Points, in no order, along strands that fork, close into loops and pass close to each other.
In the rows, zero is written as 100.
Points whose rows are less than 68.9 apart are linked; no others are. Some points are linked to none.
teru: [73,141,74,93,104,111,98,91,76,86,127,84,84,126,122,119,117,81,103,99,116,115,87]
Damek: [104,79,139,65,88,116,102,128,106,82,87,87,96,71,70,125,92,127,97,102,84,121,105]
pozu: [108,90,87,103,118,99,121,78,96,86,96,131,104,113,77,104,79,84,64,108,107,74,103]
Giv: [110,75,104,105,131,89,145,94,106,95,93,97,119,122,92,126,90,107,73,103,87,109,96]
Gokag: [93,95,122,86,108,121,111,133,109,110,83,72,106,102,111,106,123,109,97,122,76,118,120]
totup: [92,95,90,125,123,105,112,86,85,82,121,98,111,139,109,94,101,61,79,106,114,101,104]
Ges: [87,130,88,121,100,82,110,110,86,139,107,115,96,114,112,104,110,90,118,103,118,83,115]
vunod: [85,78,121,69,76,108,102,78,104,94,127,119,104,77,79,128,80,93,64,127,71,88,82]
Falu: [57,89,91,96,154,98,123,82,90,93,110,77,90,134,102,121,104,84,80,118,78,111,83]
masi: [97,119,76,103,97,90,97,124,68,97,92,108,89,93,114,109,112,112,84,87,140,86,95]
deru: [135,92,111,54,94,128,73,118,105,94,78,109,109,88,82,120,69,112,95,108,101,86,118]
Tevo: [106,130,92,118,90,117,77,100,124,118,97,73,132,102,121,77,90,70,120,93,106,109,123]
Vokav: [97,136,77,137,83,97,92,95,105,120,89,89,119,115,100,86,101,74,117,82,117,105,112]
Bab: [137,92,121,79,61,105,67,113,108,106,104,120,94,92,86,98,77,140,122,92,133,83,103]
Kel: [79,98,69,73,146,96,105,83,104,90,118,81,80,107,121,98,117,94,114,95,70,106,99]
vutu: [94,93,108,110,70,97,110,120,108,110,76,94,94,100,104,115,108,99,60,126,98,87,89]
tiz: [125,83,114,104,78,97,114,96,119,109,103,121,81,95,82,105,85,138,89,96,122,80,80]
Peses: [114,105,115,107,67,93,94,116,108,122,82,105,122,100,101,93,101,100,116,96,91,107,131]
nid: [123,93,88,83,74,102,92,104,108,78,105,121,98,73,97,95,93,99,86,91,104,81,101]
bubep: [122,99,106,102,98,125,99,75,132,99,133,99,80,104,122,72,104,111,111,114,92,111,94]
lin: [71,118,86,75,99,96,69,107,95,87,110,62,92,123,129,101,119,79,106,130,83,100,104]
Kez: [102,86,80,87,142,102,108,97,104,79,114,86,101,87,132,105,119,104,113,83,77,120,110]
kosat: [95,90,97,128,128,87,147,87,100,123,109,106,109,132,100,109,96,102,82,112,101,93,99]
Fetu: [63,118,88,102,99,110,62,116,72,90,105,65,105,75,137,86,125,90,105,91,111,105,74]
lilu: [121,113,108,120,102,96,115,72,116,109,121,120,98,80,96,75,92,115,135,78,100,113,107]
bizi: [111,96,124,100,79,115,104,101,112,99,94,108,120,96,102,100,95,88,96,125,80,107,124]
zurof: [102,107,82,126,97,108,108,69,120,137,110,118,105,124,92,81,94,84,119,89,89,98,120]
rin: [128,94,133,93,54,102,77,123,103,131,109,126,100,80,73,109,72,122,139,88,117,101,110]
Pep: [83,85,104,98,107,124,88,66,104,91,104,95,99,123,107,83,91,67,79,139,70,103,101]
Dok: [113,95,131,95,72,92,99,87,124,118,91,127,106,112,57,102,65,110,104,117,98,73,102]
dasen: [109,75,114,106,104,116,140,72,122,91,120,113,76,98,85,118,89,107,85,105,87,122,76]
Miges: [115,87,138,81,90,120,90,138,90,98,88,102,108,59,96,95,108,125,110,95,94,123,113]
ped: [95,84,129,84,121,127,134,113,122,96,102,76,110,106,79,113,109,110,86,113,65,123,113]
muk: [87,119,73,104,125,94,120,107,73,80,122,90,87,109,120,126,121,91,102,82,115,114,90]
Ralev: [104,87,149,90,92,126,116,102,112,101,104,90,128,100,88,114,84,101,82,136,70,129,114]
nabid: [120,93,97,107,125,69,127,127,87,116,74,100,121,122,107,139,88,108,107,92,103,117,114]
gis: [108,122,99,111,88,111,78,83,130,132,109,102,116,110,117,64,95,92,130,99,90,104,119]
sas: [120,99,100,119,127,102,113,87,106,101,115,96,107,68,117,79,108,131,128,61,101,120,99]
Far: [73,97,74,89,118,115,87,76,88,86,123,88,97,141,116,84,98,50,85,117,92,98,105]
vibas: [108,106,105,97,50,85,67,107,118,115,103,131,110,86,68,89,82,111,143,71,105,88,108]
Virel: [89,146,93,107,83,103,86,118,73,93,79,84,105,103,110,120,99,84,100,103,122,121,112]
batos: [66,82,111,75,115,125,83,95,106,105,98,75,110,128,107,99,87,66,80,144,62,107,108]
Zum: [86,80,125,67,101,122,87,100,119,90,101,71,110,113,103,104,103,74,99,129,49,117,117]
letol: [96,108,83,101,118,74,126,121,75,82,103,100,80,103,98,130,116,111,89,98,122,98,86]
Gitu: [68,107,105,105,101,98,109,92,75,100,104,102,114,121,107,112,99,72,61,144,97,86,99]
nik: [93,94,119,88,98,116,85,133,87,100,79,79,111,75,122,89,126,115,104,104,83,120,113]
folan: [97,113,86,126,130,86,132,96,101,131,111,105,94,128,109,95,114,101,109,102,111,95,107]
Suv: [107,114,93,109,84,83,110,122,85,110,89,114,101,138,84,119,90,89,82,116,142,70,99]
Lif: [97,108,100,136,95,79,93,104,103,112,94,104,103,83,102,59,121,105,126,79,115,91,98]
vuf: [106,93,105,107,100,70,121,94,124,123,89,137,94,112,53,101,78,106,106,99,103,66,93]
zedil: [92,131,78,88,112,101,70,114,103,98,112,71,94,116,143,74,107,78,110,127,111,101,101]
Rur: [72,97,95,86,86,89,87,93,91,86,112,88,96,104,115,106,127,79,89,123,72,88,112]
niz: [105,99,96,120,146,91,133,103,87,80,121,95,115,136,109,112,112,62,99,94,126,118,103]
damu: [142,96,125,64,87,124,64,128,108,105,83,108,110,93,77,112,67,141,122,91,120,89,115]
keve: [82,145,103,116,91,103,72,127,76,114,85,80,111,102,132,95,113,98,119,105,125,120,106]
Botet: [82,96,101,71,96,112,85,61,114,90,126,94,63,93,108,91,110,98,111,112,57,106,94]
goke: [131,74,107,100,99,102,131,90,126,87,114,115,80,95,73,118,77,130,84,94,106,105,77]
kep: [116,107,76,107,99,83,88,102,106,111,77,120,95,100,80,90,87,125,111,64,130,70,94]
sok: [108,77,107,61,62,103,81,92,105,66,108,111,76,76,77,120,88,100,94,99,94,86,89]
gize: [107,107,78,121,126,77,93,109,82,111,78,106,108,80,82,80,92,134,117,50,138,87,83]
rul: [120,91,99,112,127,73,135,97,113,105,83,117,98,103,71,104,87,111,105,83,106,89,108]
Dod: [81,136,80,113,89,114,96,93,74,88,95,83,89,122,112,118,106,69,87,112,113,117,99]
ganeb: [78,99,88,116,97,91,73,110,74,84,100,87,109,71,119,68,130,105,92,78,114,98,72]
tifon: [76,98,98,84,74,89,71,107,85,71,96,92,101,73,115,94,129,92,104,93,75,96,107]
bazuf: [109,82,113,80,78,104,50,121,76,70,89,101,107,56,93,73,101,121,103,87,111,101,76]
Peki: [98,130,74,103,116,105,89,90,107,102,104,91,90,100,135,76,114,90,101,115,98,97,102]
rapag: [119,107,75,115,99,94,113,91,95,116,96,130,114,114,81,96,79,78,89,82,119,76,112]
Taz: [120,76,111,98,120,118,124,78,123,89,138,97,78,98,108,97,101,107,109,99,85,125,95]
pib: [70,87,120,68,73,107,94,69,110,108,106,92,94,85,88,125,92,89,83,117,51,101,85]
lege: [107,93,114,100,84,111,104,69,106,79,106,118,100,100,97,96,93,84,82,133,80,106,102]
Fil: [81,79,103,70,72,97,54,118,64,76,78,90,106,71,95,89,116,115,94,83,85,101,92]
gigef: [117,111,78,110,94,98,111,88,104,96,106,117,110,82,102,89,98,85,95,83,110,84,109]
zoza: [90,75,103,82,100,105,111,73,103,85,109,124,103,90,74,116,75,88,48,111,85,74,83]
Dafu: [110,113,92,120,93,103,120,58,113,120,98,124,97,110,92,91,87,116,113,96,86,109,109]
popof: [94,79,94,102,95,112,83,93,87,83,103,102,82,58,110,70,130,110,97,76,97,107,73]
Vegog: [99,113,102,111,105,110,104,110,103,143,94,104,98,110,121,94,106,65,102,126,110,86,111]
nivo: [109,84,112,113,68,103,123,96,114,110,86,105,81,98,98,105,102,123,68,110,100,83,79]
fosik: [112,119,87,113,109,72,125,113,81,104,101,116,103,149,74,123,86,94,101,86,142,86,99]
kopan: [102,97,110,119,64,78,87,100,107,125,87,125,104,91,89,78,100,116,131,79,103,86,109]
Gedo: [102,77,135,57,67,110,85,115,111,76,93,96,95,74,70,131,84,97,91,114,83,99,95]
rafel: [90,123,83,134,116,93,86,114,96,111,118,71,87,109,136,75,124,105,117,85,132,104,80]
ror: [90,115,90,146,119,77,106,109,101,104,105,81,115,87,112,71,118,112,132,66,129,98,83]
Puro: [108,102,107,104,72,84,99,131,95,102,72,97,112,112,90,112,98,99,83,117,119,76,112]
mopo: [81,93,87,97,101,106,96,96,101,89,94,99,57,73,105,88,127,83,99,94,87,101,86]
silu: [75,85,113,69,72,117,78,78,100,106,114,98,69,70,107,114,111,100,112,103,59,108,98]
dul: [94,118,103,116,89,112,75,119,81,120,79,90,115,79,131,74,119,117,112,93,102,111,113]
relan: [119,86,93,102,120,74,109,103,115,113,81,122,93,99,65,97,80,140,133,62,108,88,100]
mito: [109,108,96,120,127,72,134,123,86,102,90,98,103,132,84,133,97,94,113,74,130,117,99]
fize: [115,91,138,94,79,100,94,104,118,108,66,110,128,116,58,111,59,102,88,123,99,89,112]
fud: [113,88,98,105,122,84,120,90,101,64,97,107,82,80,94,100,112,121,97,92,89,103,96]
ribo: [83,105,77,92,159,102,118,85,102,105,110,83,84,130,118,105,107,98,98,124,89,114,96]
medu: [113,78,99,102,95,96,78,100,79,73,89,114,90,69,90,63,107,128,95,72,124,95,70]
Zam: [115,115,88,97,81,95,74,122,83,105,69,105,99,93,99,92,97,131,96,83,136,66,100]
Mar: [107,96,86,109,142,90,107,109,94,91,104,89,114,69,127,96,119,116,115,64,100,122,105]
Posu: [49,98,98,100,125,91,114,80,87,95,119,87,88,125,96,127,104,68,67,133,92,94,74]
vuveg: [133,66,98,104,116,92,127,111,106,99,82,101,117,102,108,129,88,107,97,96,83,127,112]
Bivur: [101,130,65,120,135,104,106,81,113,95,118,80,111,103,127,85,100,88,112,88,110,107,101]

How many points has the smallest loop of links through each point below? Write none if it is on no loop.
lilu -> none
Giv -> none
damu -> none

A fork is a point with three links, a tip a point with one. Leave the first point through the second and follow the links. Name the first fork or tip that comes.
pozu; rapag -> nik
mito; fosik -> bubep
Posu; Falu -> Vokav
Puro; Suv -> Vegog
Bivur; Peki -> popof
gis; zurof -> Gitu
nid; gigef -> Botet
medu; bazuf -> Bivur
keve; Virel -> kep
